Each row is a point on a tangle of strands that fork, close into loops and nearly touch. The rows are in no order.
(in the rows, 128 means zero)
Two points are linked if the straight distance between their rows is under 96.7. Some points are linked to none.
j_237: [159 103 148 111 131 112  97 140 135  55 111 125 123 119 137  94 134  50
 139  59]
j_756: [103 138  98 117 110 106 171 138 108 169 138  84 147 135 151 101 128 153
 117 130]
j_648: [102 116 124 131 152 114 173 107  79 113 119  96 143 159 182  75 149 135
 112 137]
j_890: [121 152 161 142 136 169  62 128 157  99 123 162  68 133  75 185 115  91
 110 154]
j_883: [130 128 126 151 151 126 161 111  98 117 143 113 141 110 155 126 117 177
 117 102]
j_132: [145  94 129 149  92  76 107 166 185  97 138 118 130 141 146 161 105  42
 110 132]
j_793: [145  72 129 128  79  74 100 152 159  89 135 139 168 123 173 131 133  41
 134 121]
j_885: [ 92 165 146  97 171 131 153  94  83 198 130 118 105 148 122  93 137 164
 101 162]
j_660: [171 166 115 127 119 138 112 102  90 107 130 117 151 112 123 157 140 195
 151 102]
j_275: [ 83 172 137 112 158 119 177 117  72 200 130 106 123 150 135  66 130 140
 139 126]
j_895: [105 148 156  94 179 126 114 139  74 113  99 137 153 162 143 121 141 176
 151 142]
j_768: [112  83 116 114  86 121 180 146 112 166 142 105 150 174 144  44 177  97
 113 143]
j_819: [ 90 167 123 154 149 121 173  93  90 138 129 126 128 143 159 128 122 162
 132 125]
j_931: [120 166  89 134 103 140 134 134 109 189 113  73  75 117 138 124 102 203
 150 158]
j_946: [177 130 164 111 160 152  91 106 127  81 106 178 128 125  81 146 155  69
 107  66]
j_180: [185 135 104 141 132 153 106  73 161 103 125 131 138  98 116 156 126 139
 146 121]
j_279: [153 150 121 144 103  93  82 145 185  91 138 156 120 143 112 139  48  58
 151  98]
j_717: [118  99 100 128  82 120 156 137 150 148 150  79 131 112  85  81 130 129
 106 143]
j_867: [125 139 151  68 159 160 100 115 123 155 117 139 116 126 126 154 152 189
 106 167]
j_979: [111 110 120 137 113 156 150  79 137  84 141 122 121 116 118 130 122 138
 150 129]
j_443: [126 106 112 130 129  55 140 171  84 138 132  96 188 145 203 122 153 122
 140 128]
j_744: [200 142 132 109 103 159  93 117 120 106 101 151 130 123  78 183 141 155
 144  99]
j_980: [ 75  91 171 101 155 161 104 146 140 158 138 169 126 127 109 151 185 160
 118 170]
j_124: [ 79 173 151 165  98  87 201 139  82 219 124 115 123 151 148  59  92 106
 154 130]
j_211: [164 157 135  92 170 139  99 127 100 144 112 133 113 116 143 173 134 200
 135 142]
j_785: [146  99 133 165 117 129 156 116 130 104 156 107 121 111 134 127 116 140
 151  98]
j_607: [134 131 109 125 144 168 136 126 125 112 156  97  88 146 119 165 129 169
 133 142]
j_640: [128 122 141 103 164 165 105 122 112  91 131 141 142 125 125 125 153 142
 151 101]
j_90: [156 139  98 163 134 195  81 121 187 105  99 141  84  89  98 174 102 129
 142 147]
j_110: [120  59 123 115 103  89 143 153 135 177 154 117 168 107 192 150 156 101
 108 140]
j_511: [163  98  88 166 108 118 143 154 150 120 120  82 144 136 133 145 107 152
 120 136]
j_225: [211  99 114 127  81  87 114 137 131 126 144 110 188 134 151 149 138 117
 145 112]
j_934: [163 137 169 158 140 172  55 133 170 126 121 181  92 111  80 206 140 110
 122 138]
j_256: [107 106 158 100 148 162 131 103 141  89 125 144  87 127  88 108 122  95
  79 119]
j_273: [105  77 109 130  99 112 151 134 144 111 145 114 172 146 190  99 164  74
 117 141]
j_94: [115 152 100 121 140 172 114 108 119 147 134  87  99 111 100 175 150 181
 124 167]
j_327: [ 90 139 132 134 113 182 140 104 103 199 143 149  98 126  74 112 171 158
 113 178]
j_681: [138 113  88 135  84 144 148  98 163 136 120  82 105  99  99 112 106 144
 113 162]
j_967: [ 89 187 102 131 106 145 153 128 109 218 116 116  95 121 127 112  96 185
 137 140]
j_947: [178 178 158 136 131 129  78 133 142  86 117 203 111 152  85 151 102  58
 128  82]
j_376: [136  76 119 146 129  89 133 128 167  93 152 121 178 104 158 113 119 100
 158 116]
j_823: [ 74 214 129 122 133 147 126 133  95 209 119 119  86 139 106 137 116 166
 151 182]
j_52: [187 133 133 155 122 150  99 101 168  81 113 127 102 138  97 151  85  90
 110 127]
j_245: [157 118 117  86 159 155 119 130 166  78 114 147 118 115 105 150 123 131
  94 112]
j_598: [189  92 125 108 112  99 116 155 129  75 110 147 166 116 137 107 151  86
 149  59]
j_59: [110 101 155 118 164 134 144 107  75 102 123 118 109 134 165  85 165 146
 120  98]
j_558: [226 112 113 130 105 106 129 126 140  98 129 139 168 138 122 137 142  91
 131  67]
j_637: [171 128 128 153 106  71 111 147 164  90 157 167 158 120 152 134 126  10
 129  50]
j_61: [102 136  93  96 109 144 166 123 134 144 156  99 127 109 131 128 116 166
 134 122]
j_253: [181 138 133 154 128 175  46 115 161 120  90 160  97 106  68 181 104 111
 147 121]
j_21: [194 122 150 108 142 140 120  91 107  65 115 154 143 118 121 148 155 112
 116  82]
j_39: [112 131 148 121 129 109 117 119 160  86 129 155  85 125 137 104  88  43
 110  85]
j_981: [117 111 131  86 148 128 141 111 140 110 172  98 116 119  95  88 140 121
 143 133]
j_589: [ 82 143 104  97 131 135 178 137  82 167 142 113 146 151 130  63 164 129
 125 124]
j_276: [222 126  92 147 102 124 109 110 173 113 105 141 145 110 115 154 107 137
 132 114]
j_143: [ 99 122 136  61 177 150 134 108 101 157 139 130 121 126 121 107 158 169
 111 155]
j_879: [119  91 115 157  90 101 131 149 200 117 159 127 129 137 122 117  88  54
  93 126]
j_998: [143 129 125  74 167 154  94 114 156 121 131 141 127 107  92 172 153 164
 114 140]
j_905: [115 181 140 170 143  74 167 148  84 155 102 103 137 124 173 136  62 163
 143 116]
j_271: [ 89 121 114 140 109  73 176 132  97 207 143 104 147 160 194  49 149 107
 152 142]
j_911: [145 112 120  95  87 132 123 146 146  84 116 116 136 133 126 135 107 150
 153 126]
j_548: [101 172 133 144 164 138 133  89  84 163 127 140 112 114 147 170 130 185
 121 135]
j_961: [122 125  84 137 112  76 151 179 108 152 148  88 174 127 165 126 125 149
 119 148]
j_177: [212 150 115 158 104 133 106  98 181 105 101 167 122 131  88 167  96  84
 128 101]
j_921: [159 109  88 160  67 103 118 135 188  98 125  93 144 122 123 148 102 123
 126 138]
j_863: [ 95 145  91 100 130 168 154 122 111 187 138 135 111  98 125 117 118 187
 126 140]
j_499: [115 145  75 153  80 123 132 128 111 145 122  86 119 110 141 143 110 204
 152 145]
j_266: [ 82 108 121  93 117  92 152 132 121 128 140 111 147 118 197  74 164 126
 153  95]
j_992: [106  95 119 120  82 111 138 141 120 122 148  90 153 173 165 118 133 132
 165 148]
j_281: [100  84 115 140 114 150 168 152 146 114 134 121 148 161 110 108 129 108
 113 141]
j_985: [103 104 112 164  95 173 146 120 171 100 138 121 117 145 112 132 109 108
 128 143]
j_986: [ 82 159 131 160 149  95 187 108  75 146 141  90 140 169 190 102 127 134
 138 141]
j_321: [105 167 139 113 169  95 136 132  81 143  87 121 147 138 163  81 117 160
 150 132]
j_184: [183 134 121 137 120  79 156 151  90 116 115 140 175 123 173 140 127 156
 124  71]
j_955: [ 93 140 134 130 137 153 123 125  96 160 110 114 126 158 126 131 132 191
 137 180]
j_149: [120  93 188 121 174 158  90 138 144 127 133 166 124 105 108 160 168 139
 125 145]
j_403: [159 109 135 124 106  66 139 164 102 108 153 127 182 143 208 135 150 125
 131  95]
j_939: [135 156 142 132 127 158  92 142 172  75  99 155  93 150  80 146  85  83
 109 138]
j_3: [ 57 198 147 125 173  99 173 147  71 189 109  96 120 164 115  61 102 110
 159 136]
j_802: [117 106 149 129 155 166 104  92 174 114 113 160  98 136  77 132 125 110
  95 154]
j_903: [125 110 149  93 126 136 130 134 144  72 137 149 104 108 131 101 125  82
 111  81]
j_780: [ 84 184 134 162 124  76 181 150 105 196 140  80 105 152 145 104  74 125
 143 125]
j_99: [165 111 143 126 114 130 120 123 151  78 134 135 135 144 102 134  91  97
 142 120]
j_915: [ 69 175 165 132 180 141 108 110  84 183 138 155 124 112 133 156 144 190
 148 168]
j_658: [109 132 119  82 141 115 149 138 103 123 107 135 165 119 188  85 129 160
 138 105]
j_784: [208 129 122 150 122 103 119 110 164  76 125 124 159 123 115 134 114  53
 108  73]
j_100: [ 83 192 164 131 154 136 116 131 102 248 120 143  89 150 103 160 150 168
 138 200]
j_534: [ 87 117 143 122 127 197 112 141 143 171 128 159 103 127  73 140 172 162
 108 188]
j_150: [139 134 139 143 171 157  62 115 150 132 133 143 131  98 106 185 193 165
 118 191]
j_600: [107 192 123 130 139  85 123 136  88 163  86 120 128 137 154 111  74 171
 160 139]
j_174: [132  92 119 116  76 108 131 166 110  76 136 108 161 144 150 129 135 122
 156 122]
j_516: [ 73 215 138 136 153 104 163 130  91 193 112  93 100 160 114 121  74 128
 146 137]
j_680: [105  95 104 124  74 154 178 144 116 176 154 108 137 138  91  54 144 121
 111 154]
j_455: [ 94  90  93 135  82 109 171 164 160 158 164  99 148  95 135 108 133 112
 105 132]
j_309: [149 104 187 116 180 154  86 132 127  80 115 182 112  95  95 151 150 107
 124 101]
j_474: [166 116  92 153 102 161 132 121 139 105 108  92  99 128 124 161 126 171
 141 139]
j_510: [134  57 117 129 104  67 123 181 151 126 137 130 178 108 183 138 153  81
 118 105]
j_601: [109 130 145 145 164 166 117  95  83 116 110 158 125 111 130 168 145 194
 135 137]
j_513: [113  97 127 122 141 179  93 115 171 146 126 153  83 120  83 158 148 138
 119 185]
j_244: [101  71 111 127  89  82 162 149 151 153 163 122 146 115 179 118 126 135
 134 121]
j_692: [168 155 137 128 166 133  98 141 128  64 117 172 123 127  74 127 120  55
 114  92]
j_187: [134 142 133 151 123  79 114 150 156  71 157 161 117 140 133 122 106  22
 107  82]
j_484: [177 142 144 105 145 158  84 129 145 107 105 184 141  99  83 181 152 167
 124 133]
j_117: [128  87 133 119 129 107 137 114 126 102 142 104 147 108 191  85 159 102
 131  71]
j_92: [122  60 145 135 114  86 113 141 158  82 122 125 143 118 180 100 162  30
 118  92]
j_686: [152 165 111 162 122  96 153 137  82 133 125 114 143 130 167 153 100 177
 132  91]
j_859: [103  95 138 111 122 162 159 120 141 123 120 137 110 147  90  83 145 121
  94 138]
j_313: [108 131 130 143 178 167  94 113 120 166 132 111 121 123 107 177 179 171
 135 204]
j_106: [164 172 135 138 132 102  91 140 149  89 110 186 107 164 119 121  57  60
 125  86]
j_913: [124 117 125 115 114 165 125  87 147 150 118  98  94 106  65  97 131 151
 106 181]
j_685: [ 96 114 123 159 145 186 127 121 121 122 131 160 139 124 111 172 131 187
 118 162]
j_965: [ 66 148 194 133 193 130 105 124  68 194 120 154 135 109 125 111 171 162
 135 182]
j_38: [118 111 141 136 115 127 127 145 178 102 146 160  88 121 109 117  64  71
  93 115]

A piece is two or more points that can be reached from each other along the links. Count, over all rows, the pieces, the separate loops (a circle has one, a figure eight two, a Y none), the forks (points with three links) and the tips (points with one).
pieces | 3
loops | 0
forks | 19
tips | 25

Name the points in between on the shortest way along the links from the first point to the second, in order.
j_598 / j_266 | j_237 j_903 j_256 j_859 j_281 j_985 j_979 j_785 j_883 j_686 j_905 j_600 j_321 j_658
j_124 / j_648 | j_780 j_516 j_3 j_275 j_589 j_756 j_961 j_443 j_403 j_184 j_686 j_883 j_819 j_986
j_237 / j_279 | j_903 j_256 j_802 j_513 j_534 j_980 j_149 j_309 j_946 j_692 j_947 j_106
j_913 / j_648 | j_681 j_717 j_455 j_244 j_110 j_510 j_793 j_132 j_879 j_38 j_39 j_903 j_256 j_859 j_281 j_985 j_979 j_785 j_883 j_819 j_986
